A landscape with many valleys, sampled at points; each row gives a point and its height.
From any point a ball takes the steepest step (drop divided by distance) to one of its 2 nearest points. It stops when none of these is lower. Distance is the straight distance between rows; heights are no part of it.
maru height 441: [-29  -7 -19  40  48 -21 -38  13   3  -9  -8 -25  18  32 -28   5  -5  -7
 -24  -2]
Pupes height 674: [ -9   4  10 -23   6  40  13  35 -32  -5   5   7  56   9   7  36 -12  -9
  10   3]
pibiz height 831: [-10  -4  39  -9  38  24 -37 -26  -2  20 -15   0  -8 -44 -33   0  14 -20
   9  38]
depa height 232: [  6 -19  12 -30   7 -37  -3 -34  11   3 -16 -36 -61   6   1 -20  14  25
 -19  25]
pap height 572: [ 12  24  15  21 -10  28  49   6 -43 -22  -6  13  25  -3  24   8   3  39
  -4  11]
gano height 299: [ -2 -14   3 -31   2 -30 -10   0  11  13 -10 -27 -42  30   2  -1   9  -2
  -9  21]
Palu height 181: [-22 -17  -1 -12  13 -29 -20 -43  10   7 -23 -20 -56  -5 -18 -22  10   8
 -26   4]
nol height 790: [ 15  -5  17 -26 -33  35 -12  28  15   1  19  -2  20 -12   7 -14 -25 -28
  37 -11]
bepof height 622: [-13   8  -4 -31  -9  27 -21   6  26  10  17  23  27 -40 -26 -16 -19 -27
  34 -36]
rinu height 812: [ 23  -1  17  31  28 -28  32 -12 -18  16   2   7 -14   2   5  33  37  36
 -17  59]
tul height 422: [ 17  19 -17  14 -25 -13  20   6 -20 -17  -3  -1  -9  51  32   9   0  23
  -5 -14]
tubu height 219: [ 19  26 -22 -24 -50 -14  23 -11 -13   1   8  42   4  -3  37  -1  -1  15
  23 -31]
rozor height 814: [  2 -10  28  16  51  24 -22 -21 -13   7  -9  -4   9 -21 -25  17  16   1
  -7  44]
lalod height 213: [-38 -12   8  -9   3 -15 -34 -25  18   3 -19 -10 -47 -27 -36 -39   2  -9
 -16  -8]
dok height 749: [-12  16 -31  30  21  17  21 -14 -16 -12   2  30  45 -21 -11  30   5   8
 -13   6]
zepus height 693: [-22  14   2 -21  12  46  -9  26  -9   1   8  13  54  -4 -21  26 -14 -16
  14 -19]
tetu height 689: [  2   7 -19 -33 -41  21   8  33  10  -1  33  22  38   1   7   8 -11 -13
  39 -34]
viroz height 227: [-10  11 -24  -9 -28  24   5  31  -3 -29   9   3  42  24  17   5 -14   4
  10 -58]
taras height 601: [-20  -3  12 -10  -7  19 -33  15  31  -2   4  -5   4 -29 -25 -15 -25 -45
  17 -20]
Biri height 722: [ 20  14   5   7   2   8  -2 -32 -18   5 -15  -5 -18   0  11  -2   7  29
  -9  -7]
fegod height 792: [  5 -23  17  16  32 -45  19  -6  10  19  11 -18 -24  -2   3  23  34  27
 -18  68]
pabol height 288: [ 19   5  15 -51 -37 -31  13  -7 -21  34   5  21 -31  10  23  -4   5  12
  24  17]
pala height 688: [ -9  -1 -38 -14  -7 -31  11  -1  20   6  13  20 -13   6   6   0  -2 -22
  -4  -3]
rep height 154: [ 20  -4  13 -14 -55   0   4  36   9 -16  18  -7 -10  32  37  -4  -6 -24
  37   0]
kupi height 623: [-37  18  -1  19  36   1 -50 -12 -15   5 -20 -16  -5   9 -22   0   3   3
 -25 -35]
sulu height 654: [ 19 -31   3  39  -8  -2   7  12  44 -17   7 -20  -2 -34   1 -31  -9 -25
  -1  16]
Kav height 724: [-11  18 -39  13  -3  12  32   2 -19 -28   6  28  55   3  12  22  -2   5
  -3  -8]
vove height 267: [ 13 -20  -2  31  30 -33   7 -25  -3   7  -9 -26 -35  -4   2  -3  19  32
 -27  22]
gagi height 738: [-20 -30  10 -27  20 -38  -9  -8  23  14 -10 -14 -45 -10 -31   4  13 -24
 -19  60]
zomo height 640: [ -9  12 -24 -17 -34  18   4 -10  28   1  19  22  20 -33  -4 -23 -15 -18
  32 -41]
pim height 779: [  2 -39  -3  17  24 -49  21 -10  21  14   3  -3 -35 -29 -13   5  14   0
 -22  61]
Giva height 268: [-16   4   1 -29  12 -20 -27  -4  -6  19  -6 -28 -22  47   1   5   2   7
 -16 -32]
Tum height 661: [-55  16 -37 -26  26 -22 -25  12   9  25   8  23   8 -16 -27  21   2 -24
  -3 -47]
difi height 230: [ 11   8   2 -29 -23  -9   3   3 -19  17   9  24  -8   9  15  26  -2  -1
  17   4]
tik height 706: [ 17   8  17 -41 -45  31  15  44 -20  -3  18  26  41  10  19  13 -13 -11
  41 -10]
laso height 65: [ 20   7 -17  20 -20 -49  39 -10   4  -2   4  25 -43   3  34  -6  19  16
  -5  10]
Div height 536: [  4  -9  42  -7  15  23 -36  -7   7   8 -13 -37 -11  -2 -12 -22   0  -4
   3  14]
tubam height 705: [  9  -5 -23  -4 -14 -20  16 -18  11  11   7  24 -26 -27   4 -11  -3 -14
   2   5]
Kof height 238: [ 25  20  25 -24 -30  27  12   2 -41  -3 -14  -1   9  27  22  -2  -7  42
   8 -17]
dilov height 696: [  5  13 -24  17  -1   1   2 -47  -4  -3  -6  10 -13 -10   3 -13   1  17
  -7 -25]
bido height 723: [ -8   1 -12 -16   9 -11   2 -16  13  24  10  32 -12 -32 -14   9  -3 -32
   9  28]
Divok height 652: [-42   1 -33  10  21 -20 -21  -6  15   6  -3  13   0 -17 -24   1  -7 -24
 -13 -33]
mon height 322: [-11   1 -11  -1  26 -29 -13 -23 -13  15 -20 -19 -22  38  -6  14  14  13
 -24 -12]
bor height 310: [ -3   4  -8  14 -16  36  -9  34  14 -23   5 -15  31  11  -2 -10 -25 -14
   3 -38]
Revi height 495: [  9 -27  20  36   4  21 -19  24  36 -17  -1 -46  15   7 -10 -29 -16 -27
   0  13]
Dodon height 667: [  6  16 -18  -7 -38  31  31  14  19 -13  18  27  47 -20   9  -8 -15 -10
  26 -24]
Bito height 675: [-27  -8 -44 -46 -25 -40   1   9  16  10  15  29 -18  10  -1   4   0 -31
   8 -32]
Losil height 497: [ 19  30   3  17 -35  19  46  16 -19 -29   8  22  19   1  38  -5  -2  22
   1  -1]
reb height 593: [-26  10  28   5  44   2 -46 -18 -12   2 -21 -49  -8  22 -17  -1   9  13
 -18  -9]
riret height 843: [-16   6  21 -29  19  18 -37 -12  -8  22  -2  13  -3 -35 -33   1  -2 -11
  16   0]
fibiz height 734: [  3  -7   1  12  -8  18  -2  22  38  -7  14   2  31 -18  -6   3 -20 -44
  19  15]
Mun height 307: [ 23 -13  30  -2 -39   6  10  49  28  -9  17 -12  -8  19  31 -11   1 -32
  30  31]
boz height 277: [  8   2 -15  44   1   4  -8   6   0 -24 -12 -30  11  41  10 -10 -14  12
 -23 -36]
met height 403: [ 11 -20   9  16 -25  23  -7  36  29 -25   7 -25  21  18  10 -21 -16 -35
  12 -12]
Zumaf height 665: [-20  -9 -31  18  17 -22 -15 -18  22 -10 -11  10 -20 -36 -18 -31  -3 -22
 -13 -10]
mav height 765: [  2 -24  -9  39  38 -30   6  -6  14   9  13   8  -4 -26 -19  17  10 -10
 -12  57]
Nalem height 639: [-49  23 -22  10  28  -8 -49 -10  -9   8 -13  -1   8 -20 -26   3  -2  -9
 -18 -56]
nar height 493: [-14  -9  14  35  39   9 -42  20  -4  -9  -9 -38  26  19 -30  -3  -5  -4
 -22   8]
lof height 683: [  3   2  18   8  17  23  19  27 -21   0   5  10  42   9   5  45   1  -6
  -3  54]
Kul height 732: [ -9  22  13  -8  20  41 -19 -18 -34  -4 -15  11  25 -17 -15   9  -7  20
  -5 -38]
nokin height 748: [  5   9  32 -30  -7  47 -25   1 -30   7  -6   4  25  -8 -14 -11 -10  26
  14 -40]
kuvit height 712: [-14  -1  15  -8  -1  44 -11  33  21  -8  17   3  55 -13 -12   7 -24 -42
  22  -7]
vefoz height 331: [ 32  18  40  -9 -20  -9  25   1 -18  10   0  -7 -29  22  37  -5  26  44
  13  31]
dun height 796: [ 17  11  29  20   9  -5  32   2 -33   1  -5  -3  -4  14  18  25  24  42
  -9  38]
sime height 491: [  3 -13  45  -1  38  16 -28 -17   6   8 -15 -50  -7   1 -14  -5  22  13
  -1  42]
dusa height 726: [ 15   2  31 -11  -3  34  12  27  -7  15  12  10  30  -5  -7  30 -10 -23
  27  52]
zul height 411: [ 15 -24   6 -12 -22 -19  14  40  30   4  18 -11 -25   7  13  -6  -2 -45
  14  33]
pez height 384: [-10  15   1  14   7  11 -22  -4  -8  -9 -23 -35  -5  32  -2 -15 -10  19
 -21 -58]
vumu height 148: [ 13  16 -11 -50 -33  -8  16  14 -26  15  16  41  20   7  22  19  -1  12
  27 -30]
pofug height 678: [ -5   5 -41  26   9 -15   0 -46  11 -10  -5  24 -13 -40  -9 -21   3   1
 -15 -15]
Pilin height 273: [ 10  -9   3 -47 -50   1  -5  28  -8   5  17   0 -13  30  29  -9  -7 -10
  34 -29]
muvo height 323: [ -2 -15 -14 -36 -45 -11  -8  23  18  -5   6   2 -34  22  18 -28 -17 -20
  17 -47]
sada height 720: [ -4 -22 -18 -12 -11 -36  15 -36  16   5 -10  15 -53 -35 -13 -22   1   5
 -13  18]
pumi height 548: [  5  -2  36  11  41  10 -30 -12  -4  -1 -21 -64   3  33  -3   4  16  35
 -17  14]
Nuze height 89: [  4   1 -27  44  15  -5  18   2 -15 -24 -10  -7  19  25  10   5  -1  25
 -27  -9]
rebi height 353: [ -8 -24  -8 -33 -21 -34  -2  21  14   6   1 -24 -44  52  21  -6   3 -14
   1   5]
Ranok height 368: [ -7 -22 -24 -18 -42 -30   4  26  33  -9  12 -10 -29  28  25 -20  -4 -34
   6 -17]
veg height 291: [  9  24 -36   0 -35  -3  27 -20   5 -14   7  29   5  -9  21 -13  -4  12
   4 -45]
Dizon height 199: [ 30  15   8  -8 -31 -26  22 -15 -10  14  -1  15 -41   9  30 -10   9  27
   8  10]
Vobi height 636: [  3  15   8   7  -2  21  33  25 -39  -9  -3  15  40  23  13  29  -3   9
  -4  22]
laf height 746: [ 10   6   6  -8   3  10  13   2   6  11  13  24  16 -23  -1  23  -3 -25
  16  36]
Kimu height 359: [ 26  29  44 -12 -31  15  32  14 -34  -7  -2   8  -3  27  38  -4   5  36
  20  20]
mas height 694: [ -5  28 -18   0 -32  26  49  13 -11 -21  14  35  55 -10  16  18  -2   0
  26  -8]
tivur height 852: [  5   4  20 -53  -5  22 -28 -10 -13  26   9  24  10 -44 -24 -15 -10  -1
  34 -24]
por height 341: [ 12 -19  22  35  45   0 -10 -39   3   2 -18 -27 -21 -23  -7  -3  30  35
 -19  31]
rase height 395: [ 14  28 -29  42 -16  -2  46  -2  -7 -30   8  27  12  -6  28   5   3  24
 -11 -14]
beb height 540: [-26   8  11  16  24  24 -41  26  -4  -9 -15 -28  31  23 -28   5 -15  -9
 -14 -33]
Zisa height 573: [ -9 -16  24 -15   5  14 -23  11  27  12  -3 -18  -6  -6 -17 -18  -9 -30
  10   9]
sufu height 750: [-19 -30  -5   1  36 -29 -14   2  13  21   1   2 -12 -19 -32  17   3 -35
  -9  53]
kop height 272: [ 17  16 -14  48  -9  -1  44   1 -29 -34  -7   6  11  21  30   1  10  44
 -29 -14]
bimiz height 716: [ -9  23 -15   8  23  17  -9 -42 -29  -1 -17  25   3 -17 -15  14   3  23
 -15 -29]
rupu height 131: [ 17  18  17 -40 -18   8  -7 -26 -42  20  -7   9  -5  22  10   3  -8  41
   6 -42]
Runa height 420: [ 27 -13  41   7  34   4   4 -29  -5   7  -8 -36 -12  -8   6   7  24  33
  -4  40]
Bupa height 207: [ -1   5 -13 -33  -5  -8  -9  -7 -28  12  -1   2 -15  40   9  16  -5  19
  -2 -43]
Todi height 682: [ -1 -26 -17  35  15 -29  -6 -17  26 -11 -10 -18 -27 -21 -20 -38   3   2
 -25   5]
nikid height 379: [ -4  -2 -17  28  31 -21 -23  -2 -14   0 -14 -25   3  49 -10  13   2  13
 -37 -20]
tep height 185: [ 14  -9 -15  28  13 -36  30 -20   1  11  -2   9 -26  -8  11   8  18  19
 -14  23]
nelut height 582: [ 27 -13  18  42  -4  18  11  17  24 -18   8 -28   1   0   2 -20  -5  -1
   3  14]
Vovul height 766: [ 13   4  23 -14 -11  37 -13   6  -8   5   2  -6  12   0  -4  -7 -17  -5
  11 -15]
vesa height 697: [  2 -18 -18  24  -7  -6  16   5  40  -3  11  10   7 -40 -11 -16  -7 -37
   3  22]
gusu height 477: [  9 -28   1  12 -13 -26  29  20  30   6  17   8 -20 -16  10   1   7 -32
   4  59]
tid height 708: [  1  -9  -3  22  16  -3 -22 -13  15  -8 -16 -24 -15  10  -6 -20  -2  -4
 -16  -3]
res height 771: [-13  10 -25  53  46  17  -2 -30 -12 -19 -12  19  38 -29 -22  13   2  13
 -22   0]
Farel height 757: [ 26  11  24  26   1   6  24 -25 -29  -7 -14  -8  -4   9  18  -1  16  56
 -13   6]
Timo height 668: [-33   9 -33 -44  -2 -16 -11   4  15  14  14  30  -6 -24 -23  -1  -4 -24
   7 -34]
vigag height 317: [  1   8 -16  -3 -19  10   7  24 -15 -19   2  -2  19  43  27  22  -2   2
   1 -22]
lem height 793: [ -3  -9   0  45  52  24  -7 -18 -15  -3   2  14  29 -29 -28  21   8   8
 -14  38]
vobo height 729: [-10 -30  -7 -31 -10 -39  11 -12  28  15  -4   5 -53 -21 -25 -12   1 -23
  -9  38]

Where does a ball stop that starts at each point below?
riret => Dodon
fibiz => viroz
beb => rupu
zomo => laso
Vovul => Zumaf
tivur => laso
tid => laso
kupi => laso
